Points, in no order, along strands that fork, close into loops and pass close to each other.
Points whose rows are less than 96.2 apart are linked; no others are. Some points are linked to none.
z44: 2 -6 8 30 -1 15 13 5 -28 -28 4 -7 26 -8 11 -18 12 9 6 27 19 -53 12 -20 -2 -21 8 30 -3 34 -10 13 -11 16 -19 4 -38
z554: 22 -30 -25 -1 0 23 25 26 7 1 -16 5 -8 13 14 -8 3 -13 26 32 -8 40 0 -2 26 12 25 -5 4 10 6 -43 9 1 17 13 -4
z13: -22 -7 16 9 -4 -14 -27 2 -5 54 18 -14 -20 15 -10 -19 -27 8 -41 11 -48 2 16 10 -31 -2 -22 43 -23 -4 0 6 -13 1 -3 17 8
z931: -12 0 8 0 1 -31 -17 17 -15 7 -15 38 7 3 15 9 -16 19 -17 -20 10 0 -29 14 33 -8 32 0 21 4 14 15 -6 -23 27 7 -25
z676: 43 28 13 -12 -13 0 22 30 -16 13 27 2 -12 11 19 -15 21 34 13 29 56 10 42 -14 29 5 18 -13 0 8 -5 24 6 6 9 0 17
z332: 0 -4 -17 -23 5 -7 22 -23 1 -33 -36 4 5 -6 2 26 -11 -14 13 -14 21 11 -7 13 32 -25 41 8 3 -10 15 -30 6 -24 4 -17 -13
z724: -17 25 32 -9 -1 -3 -19 4 -44 55 13 -16 -12 6 -15 -20 -30 31 -29 2 -30 21 10 -5 -16 -11 -10 31 -26 1 12 21 2 -5 -11 16 0
z985: 3 19 17 -21 -4 0 -4 7 -37 28 -7 -16 -8 0 0 -11 -33 23 9 4 -13 27 -1 4 -10 -9 22 32 -13 -10 26 12 9 -7 -1 4 3
z297: 0 2 -37 -4 15 -12 -16 28 14 3 -19 4 10 0 16 4 -23 -11 0 -9 -14 2 -7 40 0 8 30 16 -1 -6 6 -3 -12 9 3 -6 1
z465: -16 11 -30 -25 14 2 -12 8 13 -12 -15 2 0 7 20 6 16 -8 -31 -42 48 46 -3 19 32 -11 23 -26 4 -7 14 -18 -1 28 14 12 -33
z284: 15 34 -8 -15 6 27 -15 -13 -2 13 8 -40 13 -1 -4 3 -14 0 45 -2 -13 -6 9 20 -47 15 6 13 -9 -32 21 14 0 21 -11 -10 20
z961: 19 5 5 -8 6 -21 13 -27 19 -51 3 -7 12 -8 -19 24 -9 12 24 -4 10 -35 9 -1 25 -11 10 16 22 -7 -27 30 -4 -26 -29 -20 15
z518: 4 -3 3 -2 6 -22 -38 -13 3 -46 -51 19 25 21 21 -1 -8 -21 0 -11 0 -20 -30 31 -42 1 31 26 5 -15 11 32 9 -39 -18 -17 -9
z338: 31 -2 -5 -1 -9 60 35 -4 26 -14 0 -31 31 10 9 -3 39 3 26 39 23 -7 5 -12 -1 24 2 -20 13 0 23 -59 20 18 20 -26 14
z426: 12 11 35 23 -17 18 -29 15 1 -3 9 23 41 -4 -3 -9 43 11 28 13 4 -30 -26 -12 -37 10 -6 -23 23 -22 27 9 6 15 28 -10 -23
z54: -19 4 51 -12 -9 -42 -27 -11 -23 34 0 13 6 6 -39 15 -26 34 -24 -25 -20 -11 -16 9 27 4 -34 0 -11 -20 -5 33 -2 -47 -18 4 35
z850: -13 -4 24 -12 -17 -56 7 -10 -23 22 15 8 -17 -1 -19 23 -16 24 -26 -2 -5 -12 -1 15 51 5 -35 -12 4 -6 -16 17 -3 -47 -12 3 53
z886: -5 -5 23 6 2 -16 12 -15 -18 6 16 0 -8 -40 -28 15 -14 12 23 -19 -23 -30 -24 -1 25 4 -17 16 0 -10 6 8 -3 -13 2 6 -7
z959: -7 17 -16 6 24 -35 1 4 37 -14 -2 -2 -31 -25 -2 13 -23 19 -35 -29 -11 -8 16 5 20 -21 -18 -15 5 11 -26 9 -2 17 -24 -5 29
z275: 43 17 -13 -16 0 32 18 -6 22 -10 12 -9 -13 -4 1 22 26 -5 44 17 38 -2 22 -1 45 15 15 -40 -2 -7 -6 -25 12 20 13 -13 19
z733: -5 -18 11 -18 17 -7 22 -22 20 -7 -18 -21 -10 -6 -28 14 -36 2 -24 -4 -28 5 18 -9 6 -10 -11 28 -18 0 -20 -7 15 -21 -44 1 23
z686: 4 -21 -11 22 -8 36 29 3 -4 -45 -14 -8 30 -1 20 -20 16 -16 10 24 29 -34 13 -22 -3 -19 11 12 -20 44 -19 -12 -23 22 -26 9 -31
z113: 33 21 10 -17 3 -4 2 43 3 -4 5 18 -13 32 11 -6 27 28 5 21 82 12 37 -1 40 -5 28 -27 8 11 10 20 9 4 23 7 3
z922: -26 -20 -24 -13 -4 -6 -7 7 9 -30 -63 29 -3 -2 11 -11 -8 -12 -9 -36 18 19 -33 22 21 -33 33 -21 -25 4 21 -34 -17 16 2 18 -25
z773: -13 -50 -9 3 6 6 23 6 -3 1 -38 18 -2 -26 -10 -7 -9 -13 12 -26 -27 12 -33 -10 18 11 2 -13 -24 5 0 -34 -14 3 -6 26 -26
z121: -39 -28 -12 6 -4 -35 6 -14 -12 -1 -21 0 -17 -13 -2 12 -25 -9 -34 -9 -40 12 -32 21 9 -12 -16 -7 -3 4 1 -40 1 -24 -5 5 19
z861: 21 30 8 -20 -10 23 -18 -9 21 -7 -1 -26 8 5 -20 -2 5 16 53 12 5 -3 10 -4 -25 11 2 -17 7 -39 13 -6 13 23 7 -26 44
z340: -9 -36 -8 -3 8 21 25 -12 1 6 -19 -11 -17 -35 -31 5 -13 -24 30 -24 -34 2 -16 -18 0 19 -9 -2 -25 -6 1 -46 -1 12 -1 11 -15
z596: 19 4 30 6 0 12 -11 17 -1 14 -3 7 23 9 -6 -20 5 25 -11 18 -2 5 13 -30 -27 1 0 12 3 3 -3 29 15 8 -10 1 -8
z364: -5 -15 14 19 -16 -21 -5 -3 -20 18 31 12 -19 -14 -15 -2 4 4 10 14 -36 -17 -21 6 13 0 -22 15 22 2 3 -1 4 -12 32 7 -6
z990: 4 -18 9 -5 -14 -6 -19 -7 -18 -34 -54 20 14 30 21 -11 -2 -29 1 8 -3 3 -31 16 -48 0 26 12 -2 -9 27 -1 7 -40 -7 -5 -10
z257: -10 -7 -25 17 -6 3 -11 -8 -25 37 25 -24 -9 21 20 -16 0 -35 20 27 -38 2 -11 28 -61 9 8 30 3 -7 19 -8 -13 16 36 3 1
z439: 13 11 10 -18 -4 27 -2 -21 -3 -34 -29 5 47 -2 0 20 17 -22 14 -19 47 22 -19 8 -5 5 26 -10 13 -34 30 -11 5 -13 1 -25 -23
z531: -10 -34 32 27 6 -2 26 -3 -24 19 26 -2 8 -8 -2 -1 -4 -5 -23 2 -16 -47 -3 -7 15 16 -27 49 -15 19 -14 11 -34 -30 -26 15 -26
z770: 4 25 4 -20 3 31 20 -18 -38 10 8 -10 32 -24 -3 17 3 0 27 -45 23 23 -20 -14 9 13 3 -7 0 -19 -1 7 -20 -14 -7 -8 -33
z892: -12 -8 -17 12 3 4 -25 36 -17 57 7 9 -2 -4 10 -13 -6 -5 -5 -3 -38 6 -15 14 -11 22 3 4 -12 -6 7 -1 -20 22 24 18 -21
z302: -24 -50 -21 41 10 -17 33 17 7 -7 -8 18 -12 -17 31 -6 -2 -20 -43 0 -21 -9 -17 15 29 2 -15 -10 -4 43 -22 -18 -28 -8 -22 6 1
z12: 15 2 -16 21 3 6 0 14 10 22 51 0 -21 -33 7 2 20 -10 24 -4 -8 -25 14 5 16 22 -27 -20 -5 16 -19 8 -5 34 12 16 3
z441: 2 -8 23 -7 -8 5 -13 -7 -11 30 14 -5 23 1 -12 12 -3 -14 12 -13 -25 10 -14 0 -31 45 -19 6 5 -36 -4 39 -24 -26 -1 5 8
z135: 10 -4 -1 3 -4 -6 -35 -15 -9 24 15 -14 -6 28 14 -8 13 -25 9 31 -27 -2 -17 22 -87 32 -2 13 10 -25 17 30 -1 3 23 -5 14
z800: 9 5 8 6 7 -29 -8 -3 18 -30 -8 9 16 4 -7 3 -18 23 -7 8 3 -35 14 1 17 -21 22 36 19 7 -22 46 0 -22 -27 -5 7
z698: -40 -10 -7 25 9 -32 -1 18 -5 25 -3 -2 -7 -6 13 12 -27 4 -57 8 -42 -17 -4 35 3 -2 -1 39 1 19 -1 -3 -44 -11 -9 -3 25
z707: 5 9 29 9 -31 -23 -7 -21 -15 -30 27 14 10 15 -11 -1 19 7 -3 24 9 -19 -3 -24 -19 -24 -3 13 35 1 -11 29 18 -24 16 -10 0
z73: 20 13 0 -9 -9 -32 2 5 31 -29 15 11 -54 21 -1 -9 15 11 13 19 39 8 28 -14 42 -25 1 -27 3 7 -25 9 28 0 19 -5 31
z505: -29 33 -25 -30 -6 -13 -8 -13 -23 17 21 1 15 2 32 15 1 -10 -64 -34 27 37 -8 9 -4 -5 3 -19 1 3 -13 7 -16 -4 11 1 -22
z995: -7 -21 24 -11 -4 -24 0 -31 17 -15 -13 -3 -12 5 -34 3 -18 2 -18 5 -30 11 0 -13 1 -14 -21 9 8 -4 -20 2 30 -35 -20 -2 25
z142: -25 2 27 15 -18 -59 1 -9 -14 18 34 13 -18 -6 -11 22 5 13 -60 5 -5 -26 -5 12 29 6 -46 -20 11 13 -29 18 -11 -31 -6 -5 45
z555: -21 -10 -14 15 3 -12 -34 18 2 18 -7 11 10 -3 21 -9 -9 -10 -13 -1 -26 -7 -15 16 -25 1 17 21 -7 0 3 11 -24 10 7 4 -15
z950: 20 6 6 -19 5 -1 -17 14 28 -29 -40 15 -2 20 -16 17 5 10 33 9 26 17 -1 15 12 -7 37 -23 14 -28 40 -17 32 -2 25 -13 12
z871: -11 -18 8 20 -9 -29 18 -30 5 -29 20 20 -20 -19 -9 -8 20 -15 -11 -1 -8 -3 -18 -17 23 -18 -29 -21 12 23 -24 -13 31 -23 6 3 -13
z549: -19 36 -19 8 7 39 -3 -2 -24 27 22 -23 20 -27 7 -4 -6 -4 31 -19 2 -26 13 7 -29 2 -7 9 -27 3 15 4 -25 43 0 8 -36
z456: 16 -57 1 19 21 13 14 35 15 14 -15 19 12 -3 -3 -1 -1 -7 13 7 -30 -14 -8 6 36 37 -3 23 -3 2 -11 -5 -13 -6 -12 24 -10
z830: -5 22 -21 -17 -5 -17 -31 19 14 13 12 7 -27 26 6 -1 -10 -1 -17 13 0 29 12 11 -20 -5 5 2 10 -4 -21 11 5 9 32 5 12
z95: -21 -33 -8 39 6 -17 21 12 -5 1 -2 21 2 -36 21 1 2 -5 -24 -14 -16 -34 -26 8 30 2 -15 -3 3 25 -7 -9 -32 -2 -6 14 -25
z271: -8 -11 -10 7 25 -12 17 -7 29 -4 1 -12 -25 -31 -14 10 -16 0 -29 -24 -28 -10 15 0 17 -1 -30 4 -15 11 -19 -7 2 9 -34 6 18
z76: 19 17 -13 11 15 24 -1 5 27 9 46 -14 -5 -24 8 -5 10 -13 8 -8 15 -27 45 -7 -3 19 -31 -21 -26 18 -38 20 -7 43 -22 12 3
z263: -31 -3 -3 -9 12 -24 -4 -1 -6 -16 -51 21 -5 -9 6 -11 -26 19 -28 -40 6 4 -22 4 20 -39 15 -14 -19 13 11 -7 -8 2 -18 12 -23
z568: 7 23 -21 -17 17 15 -17 42 16 7 -8 1 -28 27 12 -13 2 26 -4 13 29 29 23 -5 13 -14 20 -14 -10 7 13 -13 25 49 18 11 -5
z279: -2 6 23 6 21 -11 -17 -3 7 -32 -27 23 32 -9 -3 6 -16 19 -7 -24 13 -32 -5 -7 11 -20 17 17 4 6 -11 40 -1 -24 -30 -6 -28
z152: -12 -17 3 18 -17 0 -3 -17 -14 -14 2 4 -2 -1 -7 -3 8 -15 25 15 -24 -1 -24 -2 -25 -14 -2 7 21 -3 14 -16 19 -12 18 -2 -15
z948: 20 33 -9 -5 -7 26 -5 -12 21 -10 37 -21 17 -7 -2 6 11 -1 36 -4 24 -35 48 -23 1 19 -20 -18 -6 -7 -33 36 -20 28 -23 -7 26
z525: -3 5 -1 11 -14 17 -7 -29 -13 -24 5 -18 17 0 -5 -5 17 -16 43 15 -8 -24 -20 1 -54 -14 -3 6 7 -15 31 -19 12 10 19 -10 -12
z900: 2 6 -16 9 -19 30 10 -9 -26 44 45 -22 15 8 9 -6 22 -26 20 31 -15 8 4 -5 -56 27 -10 6 18 -2 14 -7 -14 16 36 8 -4
z714: 36 -32 -21 9 5 31 44 -1 28 -20 -16 0 -15 22 8 -1 24 -23 26 43 17 22 13 -10 32 11 27 -11 11 20 -16 -44 31 -6 4 -11 14
z450: -14 10 16 -13 -11 -43 -34 -2 11 5 8 5 3 12 -6 9 -21 -3 -43 7 -21 -2 8 12 -28 -2 -3 16 10 -9 -29 46 -13 -24 -4 -10 32
z295: 31 24 -3 -23 -18 18 -5 2 23 -16 -17 -6 3 25 -7 11 22 11 31 21 41 25 9 4 -4 4 22 -15 20 -35 29 -13 22 9 32 -25 32
z147: 18 37 -13 -15 -3 16 10 10 -22 -4 17 -8 14 5 19 -1 12 16 3 16 42 11 25 -3 9 -12 26 19 0 10 6 11 -1 11 6 -10 -8
z486: -6 4 -27 4 11 37 -11 15 -21 46 11 -8 12 -22 9 -5 -7 -12 28 -11 -28 3 -4 15 -29 26 -4 1 -21 -14 26 -2 -22 39 14 14 -25
z348: -25 8 -47 -16 -13 -15 9 -23 7 -8 6 -26 -13 11 25 11 -27 -24 -36 6 -8 35 15 23 -11 -20 3 19 4 3 -16 -23 -5 -18 -1 -11 16
z431: 11 14 3 -35 25 -12 23 -14 -3 -18 -35 -9 -3 9 -5 24 -19 11 16 -8 40 20 21 7 41 -27 63 6 3 1 16 -7 7 -37 4 -19 0
z94: 28 26 -22 -26 14 26 -6 -34 -13 0 3 -50 18 23 20 2 -13 -17 37 -1 -5 4 2 30 -66 36 14 19 -2 -39 21 8 -16 10 -17 -24 23
z765: 18 33 13 -38 12 6 19 -27 -17 7 -15 -18 4 2 -8 20 -23 18 20 -26 29 32 13 -9 22 -15 31 4 -1 -19 3 18 -3 -36 -9 -24 12
z536: 10 11 -6 8 -6 22 2 10 3 18 29 -15 -19 -19 -14 -2 2 10 42 14 -28 -19 12 0 1 13 -12 1 -5 8 8 -9 13 30 15 11 11
z235: -1 12 -13 -4 -19 9 11 18 -34 -22 -20 9 1 3 20 -16 6 7 4 23 41 5 9 5 20 -36 37 24 -5 20 24 -17 -4 16 13 1 -29
z582: -28 21 -43 -22 8 -18 -5 20 2 14 1 4 -11 9 35 3 -7 -4 -52 -42 19 37 -11 18 16 -2 11 -25 7 2 -3 -12 -20 14 19 14 -19
z345: -9 19 5 19 -9 17 -16 -1 -25 -8 8 -16 23 2 11 -24 0 8 4 17 6 -40 18 -14 -44 -32 18 36 -8 15 12 14 -12 37 -11 -9 -28
z649: 1 15 -35 -2 3 20 -21 37 22 8 13 3 -23 26 9 -17 15 -1 -3 16 8 36 14 1 -5 3 -5 -18 -1 9 -8 -18 19 43 28 7 -7
z123: -7 -42 -3 19 10 -29 45 3 10 3 -8 11 -17 -7 17 7 -11 -10 -46 1 -7 5 -8 9 53 2 -13 -16 -8 30 -23 -22 6 -33 -27 7 18
z104: -23 -13 37 18 10 -29 -2 1 -17 45 9 15 -8 -3 -19 10 -6 29 -66 -16 -24 -21 -9 16 33 15 -46 7 -25 15 0 -12 -18 -23 -39 10 12
z860: 16 -2 22 -24 -6 13 11 -4 -20 31 8 -3 24 -6 -26 12 -9 -1 39 -32 -3 16 -7 -15 9 51 -25 -6 0 -40 -14 39 -31 -34 -12 -3 19
z176: -4 -2 -1 -25 -13 -17 -30 10 21 0 -6 9 -24 41 -7 -5 -13 6 -20 5 -5 54 11 -14 -20 -7 -11 -21 14 -16 -13 9 27 -13 19 11 20
z133: 24 14 18 23 1 29 -22 48 -5 19 8 8 28 13 9 -23 22 35 0 42 8 -24 15 -19 -9 13 17 9 9 20 6 20 4 29 9 -2 -10
z512: -12 18 15 -9 -22 -40 -25 -26 -18 -13 13 -4 8 24 8 -1 -14 -7 -27 18 -6 -4 -5 8 -31 -28 14 27 26 -4 -4 27 7 -32 11 -11 11
z769: 4 -12 5 3 -15 0 -14 6 23 -10 1 21 -24 34 -7 -22 22 -4 -18 22 6 52 2 -29 -19 -11 -19 -27 25 9 -11 -14 41 -5 24 5 1
z562: 9 -35 11 6 -12 16 -5 -4 9 -34 -50 13 31 25 12 -24 25 -22 16 23 1 7 -26 -1 -58 7 14 3 8 -6 30 -17 14 -18 -1 -15 -3
z546: 10 39 10 -4 -27 2 -9 -26 -27 -7 39 -23 34 8 0 0 15 2 37 10 15 -24 -4 -1 -49 8 7 14 25 -24 15 36 -22 7 12 -22 7
z507: -18 -20 22 49 11 -25 18 4 -15 18 25 4 2 -29 12 8 -2 -3 -50 -3 -9 -55 -9 6 21 8 -27 25 -1 28 -17 17 -40 -16 -28 1 -21
z217: -20 4 20 -9 11 -19 8 -15 -20 -9 -21 8 14 -19 -11 3 -30 21 -25 -25 -2 -6 -10 -13 21 -31 0 13 -8 12 -5 18 3 -25 -28 2 -15
z565: 1 -3 -15 -23 22 9 -1 5 14 -11 -28 12 9 10 10 2 5 5 -20 -39 35 37 6 -12 29 1 25 -31 -5 -6 -1 -6 9 11 -11 11 -29
z812: 26 -3 2 -27 -1 26 20 -25 17 19 6 -32 -26 -3 -37 15 -15 2 35 1 -25 25 24 -20 -4 26 -5 4 -7 -29 -11 -11 16 8 -9 2 42
z611: -20 -26 9 0 21 -31 21 9 -4 29 -10 3 1 7 -7 19 -23 13 -66 -14 -19 13 3 22 41 17 -24 -5 -17 16 -12 -8 -3 -36 -48 7 33
z702: 7 20 7 -5 0 5 -28 6 21 -12 5 15 17 1 -10 -8 18 11 -5 -11 12 0 20 -27 -14 -5 -9 -18 4 -5 -16 34 9 17 -9 -4 -16
z221: 8 -19 -29 2 12 6 2 -2 59 -3 -1 -1 -45 -5 -16 2 3 -14 20 -5 -21 27 9 -7 30 14 -18 -33 0 3 -27 -32 24 16 9 -3 22
z114: 12 -12 30 25 -14 -20 17 -26 1 -34 35 1 -17 -2 -14 -11 26 -5 -1 26 4 -26 10 -33 3 -18 -27 3 17 21 -24 23 25 -17 -6 -3 -3
z532: -1 -3 35 -6 6 -15 -4 -8 -10 16 12 12 -19 -31 -36 0 1 20 3 -42 -16 -4 -21 -27 25 13 -32 -18 -6 -19 -6 22 11 -5 -10 14 -9
z371: -28 1 -43 0 17 -40 -16 30 19 0 -31 7 -16 5 30 15 -40 -20 -37 -11 -24 22 -27 54 -10 -3 19 2 9 -5 5 -16 -20 -9 9 -13 21
z599: -26 -19 -35 31 22 7 33 -9 31 -4 6 -17 -32 -36 11 2 -8 -28 -20 -20 -19 -22 21 0 -7 -13 -35 0 -19 38 -24 -25 -17 23 -28 1 10
z858: 1 -23 -9 -17 7 27 2 12 10 -19 -62 28 18 7 11 -13 2 -10 0 -21 19 26 -10 -12 -2 -3 27 -17 -18 0 15 -19 -3 7 -10 3 -33
z745: -28 -13 -13 -8 1 -53 -4 2 -1 1 -27 12 -12 16 -6 30 -41 7 -31 -4 -22 19 -22 33 18 -19 1 -11 10 1 7 -26 19 -54 7 -3 28
z24: 11 -3 16 -9 7 1 -33 -3 -16 31 2 -10 6 8 1 -8 -8 -15 3 4 -31 18 -13 11 -67 36 -10 10 -11 -39 17 33 0 -8 -2 2 11
z470: 7 30 -8 -24 19 -5 -11 49 1 10 4 10 -31 28 19 -7 3 27 -12 -6 59 29 23 5 38 -12 26 -21 1 7 13 9 9 27 23 20 -22
z847: -11 15 27 -6 -8 8 1 -4 -33 -12 -14 18 -5 -7 -2 -18 12 24 -15 -20 30 10 -5 -39 2 -42 7 -9 -9 7 21 0 23 7 -2 4 -44
z666: -37 -15 -19 25 14 -33 -5 19 27 4 -4 10 -3 -2 16 29 -20 -16 -44 -2 -41 -6 -9 37 -4 8 -3 13 19 3 -9 -1 -34 -16 -8 -13 33
z39: 13 8 21 -21 5 7 15 -14 -29 26 15 7 7 -28 -18 13 5 11 34 -44 4 17 -22 -25 18 31 -19 -34 2 -24 -4 26 -8 -9 -2 10 -12
z650: 18 19 -6 -5 -3 -2 1 -14 28 -40 16 -2 14 -11 -7 22 9 -2 32 -11 25 -37 20 -1 25 8 -2 -8 12 -10 -32 26 -13 2 -17 -16 19
z403: 6 23 -7 -14 -12 -25 -8 3 6 0 32 15 -14 -5 16 3 23 3 -10 -31 41 5 3 -3 34 9 -11 -46 11 -4 -25 24 -11 16 20 8 -5
z312: -22 -24 -14 30 1 34 13 -18 5 0 8 -26 -12 -15 -20 -10 -2 -26 41 5 -25 -44 5 -9 -33 -13 -25 14 -22 25 3 -27 -1 29 -3 20 -9
z589: -3 43 -9 3 0 21 -35 4 -2 -13 16 -25 30 25 19 -12 8 0 10 25 8 -35 18 13 -49 -13 22 21 -2 1 17 18 -9 40 0 -17 -8
z335: 26 17 -11 -20 -8 31 1 -2 21 16 13 -30 -20 -4 -23 10 -7 13 54 10 -13 1 31 -10 4 23 -9 -12 -9 -20 -2 -10 7 31 8 -5 49
z863: 13 46 -16 -21 -11 23 -18 22 -9 -2 19 -23 17 32 20 -6 11 5 3 21 29 10 25 17 -24 -4 31 14 4 -9 12 4 -2 27 21 -17 6
z202: 3 25 5 9 -28 13 -10 3 -5 7 38 4 1 6 -1 -15 50 3 6 22 26 16 0 -27 -37 0 -25 -25 27 -7 13 -3 13 26 47 -3 -12
z569: 2 -21 6 -10 15 19 11 -25 15 19 5 -26 -24 -18 -41 4 -17 -14 27 -12 -49 10 4 -12 -20 22 -25 23 -28 -16 8 -27 10 9 -11 13 14
z730: -2 5 -22 14 -7 37 12 -7 10 -36 18 -15 28 22 25 -13 35 -28 -7 30 30 -14 30 -15 -24 -14 5 9 8 33 -19 -4 -11 28 -9 -8 -26
z9: -1 -53 21 20 11 -4 14 7 -5 23 6 15 15 0 -10 8 -8 -9 -21 -2 -37 -17 -14 11 20 35 -25 36 -8 -1 -9 -1 -31 -35 -18 21 -12
z424: 34 -14 25 6 16 17 25 13 6 -1 -6 20 1 -17 -19 -1 22 12 25 -8 11 -7 -10 -37 26 21 -1 -32 -6 0 -5 3 26 12 -12 8 -12
z752: -4 -17 17 -22 -9 -32 5 -21 -2 -4 -13 5 -20 14 -27 24 -22 6 1 11 -19 23 -14 -3 20 -14 -2 -12 11 -8 -1 -12 33 -59 13 5 29
z159: 6 30 34 2 -2 -1 -14 1 -17 -16 1 28 14 -7 -3 -17 23 27 -19 -20 45 -4 5 -29 10 -24 4 -11 10 8 4 33 14 6 3 7 -42
z604: -24 -15 -6 18 11 -18 -11 9 5 34 8 -19 -23 1 0 -10 -32 -1 -34 5 -57 -17 10 28 -13 -1 -14 57 -16 6 8 -5 -34 2 -14 8 20
z321: 0 9 -2 -5 -17 21 -9 -25 -8 -50 -16 -14 29 5 -1 3 29 -30 28 8 23 -13 -22 22 -29 -14 13 5 7 -23 37 -23 7 8 13 -31 -17
z709: 10 -44 -23 5 8 23 35 27 -8 15 -20 12 6 -9 12 -4 4 -18 23 0 -9 18 -12 -4 35 25 10 -11 -8 14 0 -32 -5 6 2 22 -23
z429: -9 7 7 3 11 -14 -28 2 -5 -31 -42 10 38 0 18 -7 -25 -5 -12 -19 5 -33 -15 19 -25 -17 37 38 -10 2 1 35 -24 -16 -35 -10 -22
z243: 17 24 17 -27 2 15 7 -21 -5 -11 -17 4 36 -2 -8 23 0 0 26 -27 32 24 -13 -9 -5 5 20 -10 12 -30 13 15 0 -34 -9 -16 -5
z898: -24 -9 45 4 5 -34 -33 4 -18 46 3 18 -9 1 -27 1 -20 39 -51 -16 -28 -10 -16 6 23 3 -29 8 -11 -7 -1 17 -2 -27 -11 18 5
z36: 12 -4 -1 13 -22 22 8 2 -18 33 43 -1 -9 2 -2 -13 36 -8 9 26 -11 24 4 -26 -32 20 -29 -16 16 6 0 -7 6 16 38 12 -5
z962: -29 -9 -37 40 14 21 11 -12 30 -4 23 -17 -37 -31 4 -11 9 -22 19 0 -7 -48 21 0 -12 -29 -27 0 -18 53 -16 -24 3 38 -6 6 1
z330: 3 -20 10 6 -22 21 17 -4 -6 -20 -7 17 0 11 5 -27 33 -10 -15 18 16 34 6 -44 -12 -14 -9 -11 7 16 -1 -27 27 1 1 6 -24
z936: -34 -40 -25 2 -12 -12 11 -5 -9 5 -32 10 -25 -12 4 -5 -18 -21 -3 -7 -36 27 -36 14 12 -17 -5 -18 -18 10 11 -51 -7 -6 15 16 -7
z703: 0 23 3 0 17 17 -15 14 -29 20 -31 -17 6 -12 3 -27 -31 21 14 -12 -15 1 1 8 -17 -16 27 38 -30 -11 19 14 -2 17 -19 1 -8
z945: 57 -20 -5 0 3 19 42 -11 27 -20 0 3 -16 13 10 22 30 -16 30 25 46 19 22 -3 45 14 30 -36 3 2 -14 -29 27 -4 9 -19 16
z211: -8 -45 0 21 -1 34 22 -19 2 -12 -14 -18 -1 -14 -34 1 1 -34 53 6 -35 -21 -24 -20 -31 11 -17 0 -15 1 14 -47 9 14 5 9 -14
z743: -20 4 -2 14 -8 -43 14 -27 -4 -7 35 4 -16 -31 -1 18 2 -4 -29 -13 -7 -13 -10 7 20 -11 -29 -22 12 13 -19 10 -5 -19 -1 -4 10
z385: 25 20 23 8 -10 40 -11 37 10 16 -2 13 47 4 6 -21 34 37 20 28 20 -13 -12 -20 -11 27 -3 -25 9 -7 28 2 12 20 24 -6 0
z903: 30 18 3 -3 4 50 15 8 23 -19 8 -13 16 2 5 3 23 6 34 38 15 -16 11 -2 27 10 13 -22 0 4 18 -36 17 30 13 -16 13
z91: 8 -18 -9 13 -11 24 11 -14 19 -52 -13 5 13 22 9 -16 38 -26 0 25 28 10 14 -19 -10 -17 3 -4 14 17 -8 -27 20 5 -6 -13 -17
z83: -6 34 -12 -6 1 -51 -9 8 30 -9 14 -2 -51 -10 -7 7 -20 30 -19 -14 10 -9 25 2 27 -23 -20 -16 6 4 -24 23 0 12 2 -4 46

How many points has the smallest loop of links through each point below? Write - if it is on no loop.
z470 | 17
z773 | 13
z243 | 10

A tip is a point with one link. Name the tips that can be reached along the links from each point below, in the order of the rows.
z525 | z332, z202
z371 | z549, z703
z159 | z426, z847
z589 | z235

A piece is all that can be reached along the links. How many separate loops has the piece of each point below (a circle has one, a figure eight two, a Y none), and how many tips (points with one link)?
z426 | loops 0, tips 2
z582 | loops 1, tips 7
z686 | loops 1, tips 1
z886 | loops 1, tips 2
z724 | loops 0, tips 2
